The views of a scene show one set of named points, each view turned or mirrored, shifted and resized as a whole, with a little noise and some points left out.
(in the rows, 100 means zero)

Scene 1
View 1
vab:  81 101 128 102 105 112 103  99 109  71 122 124 106  94  87  99 104
zokir: 101 110 111  99  94 105 113  98 103  77 117 103 100 104  94  97  99
zut: 105  95 138 113 113  99 103 100 100  84 106 103 121 122  74 102  97
Tok:  95 101 114 100  94 106 101 107 107  80 114 108 121 106  89  90 100
luki:  82 110  89  96  68 116  90 134 119  56 124 129 139  71 114  77 113
gof:  99 118 104  95  83 106 112 102 105  76 117 108 100  98 100  95 100
kan: 101 102 117 112  87 101  99 121 108  73 108 108 137 108  94  89 108
Nelu: 121 100 137 126 109  84 110 101  94  91  89  88 129 138  74 106  99
gen: 102 102 104  80 101 111 105  92 107  87 113 102 109 117  83  83  88
nim: 102 110 118  94 104 109 116  82  99  83 112  99  90 112  81 101  91
Vebo: 121  97  97  94  87 100 100 115 105  96 100  84 145 126  86  70  86
vire: 111 109 130 104 112 100 123  76  95  91 107  91  83 125  76 114  91
View 2
luki: 109  82 103 134 103  81 113  95  90 106  87  66 102 105 115 116  81
gof: 111  97 105 118  98  97  94  92  97 100 111  97 111  96 109 113 101
nim: 107 103 103 112  99 103  82  92 100 101 112 117 110  90 102 113 123
kan: 109  92 100 112 108  89 104  93 109 116  88  90 107 109 118 106 105
Nelu: 108 104  94  85 111  99  91  88 126 124  98 119 118 111 121  99 129
gen: 109  93 117 120 103  99  95  94 106 105 109 107 109 104  98 116 118
vab: 100  93  91 121 101  94  92  92  94 108  90 101  96  91 102 108 114
Tok: 107  92 104 115 106  92  97  92 106 112  97  99 106 104 107 110 111
Vebo: 117  92 125 105 113  95 110  93 123 119 109 101 119 123 112 111 113
zokir: 105  99  97 111 103 101  86  92 104 108  99 113 105  95 103 108 123
vire: 106 108  97  99 100 109  77  91 109 105 115 131 115  89 107 107 129
View 3
gof: 112  95  99 119  95  97  97  97  95 103 104 111  96  96 111  92  85
gen: 113  94  88 119  95  89 104  84  94  87 114 101  96  97 113  89  89
vab: 113 107 105 116 112 107 105  95  96  99 118 105  97  91  99  95  91
luki: 104 113 123 108  98  99  90  86  88 121  83 102  85  69 124  92  96
Vebo:  88  83  76 108  88  78 109  77 101  88  96 101  98  90 121  95 100
Tok: 102  99  95 111 103  95 103  89  98  98 108 103  96  90 108  94  92
kan:  90  99  96 108 106  98 104  89 101 105 100 106  99  83 110 104 100
zokir: 108  95  92 117 101  98 100  99  98  97 111 111  97  98 108  93  87
Nelu:  83  81  68 109 109  91 117  95 114  89 111 110 111 105 101 112  99
zut:  96  95  85 111 113  98 114  90 106  89 119 103 106  96  98 103  96
View 4
zokir: 112  99 103 100 101 108  95 111 111 112  91  98  90  98 100 105  98
nim: 114  88  99  97  96 110 100 102 110 106  85  93  87 106  98 117  94
zut: 102  93 104  98 106 110 105  90 103  98  86  86 103  94 104  97 101
vab: 110  95 103  97 107 109 100  99 109 125  95  83  84  95 110  96 100
vire: 115  81 104 100  94 113 101  92 102  95  74  91  92 108  90 122  98
gof: 113 102 101 101  99 105  93 119 116 116  96 101  87 100 100 103  96
Nelu:  99 100 110 104 103 106 105  87  98  77  74  96 115  97  94  98 104
gen: 102  94  97  91 100 110 101 110 126 101  96  95  90  97 106 108  93
Vebo:  94 110  98  95 103 108 106 116 129  78  96 109 112  92 102  92  94
kan: 101 113 106 102 110 102  97 107 108 108  97  98 104  89 108  83 102
luki: 103 123 103 101 112 100  91 134 121 135 120 103  89  86 119  73  99
View 5
kan: 119 120  71 110  94 103  92  98 105  89  97 105  95  93  81  89 102
zokir: 110 115  84  96  94 101 100 106 114  96  93  94  88 104  92  94 125
zut: 115 134  67  91  83 102 103  88 115  89  87  86  97 109 100  93 108
Nelu: 117 160  72  90  78  93  97  85 112 104  91  96  94 106 111  84 104
Tok: 114 112  78 100  96 104  98 106 106  95  91  93  95 104  87  97 113
Vebo: 123 138  95 105 101  96  94 103  92 112  93  97 112 107  94  94  90
vab: 109  99  68  93  91 108  99 101 115  81  92  87  89 106  87 100 123
vire: 101 125  87  66  76  98 113 101 126  98  82  71  80 120 123  99 145
luki: 117  80  80 124 111 111  89 115 101  86 102 115  94  84  54  96 106
nim: 106 118  91  83  89 100 106 106 116  98  90  81  89 112 106  97 133
gen: 115 114  92  93  98 100 104 107 106 102  88  81 103 112  97 101 116
gof: 111 106  94 101  99  99 100 112 110 100  95 100  88  99  87  93 126
View 6
Vebo:  97 102 107 106 102 101 114 102  84 105  88  99  95  98  89 109 105
Nelu: 101  95 106 103 124 101  96  92  94  92  93 112  86  97  92 113  95
Tok: 104  92 106  99  93  99 105  97  96  96  99 104  90 104  98  96 100
zut: 109  90 109 101 110  96  96  95  98  86  97 107  88 101 100 108  99
zokir:  96  85 107  98  96  99  97 100 103  99 101 107  88 104  96  93 102
luki: 104 105 106  99  64 107 115  96  90 105 105 100  86 113 104  79  92
vab: 107  86 108  98  91  97  96  99 105  89 106 108  89 107 105  90 100
gen: 100  85 107 100  95  94 106 107  99  97  94 101  96 101  96  99 110
vire:  94  75 107  97 117  93  86 103 110  91  95 112  89  98  91 102 108
gof:  94  87 105  96  88 100  99 103 103 103 100 107  89 105  93  89 104
kan: 104 102 107 102  93 103 104  92  93  97 101 106  85 105  99  98  92
nim:  97  76 107  97 104  93  93 104 107  95  96 108  91 101  95  96 110

Which points are out of place in each view (at most two, in the order of its rows)? Write none if all are in place.
view 1 | none
view 2 | zokir
view 3 | none
view 4 | none
view 5 | vire
view 6 | none
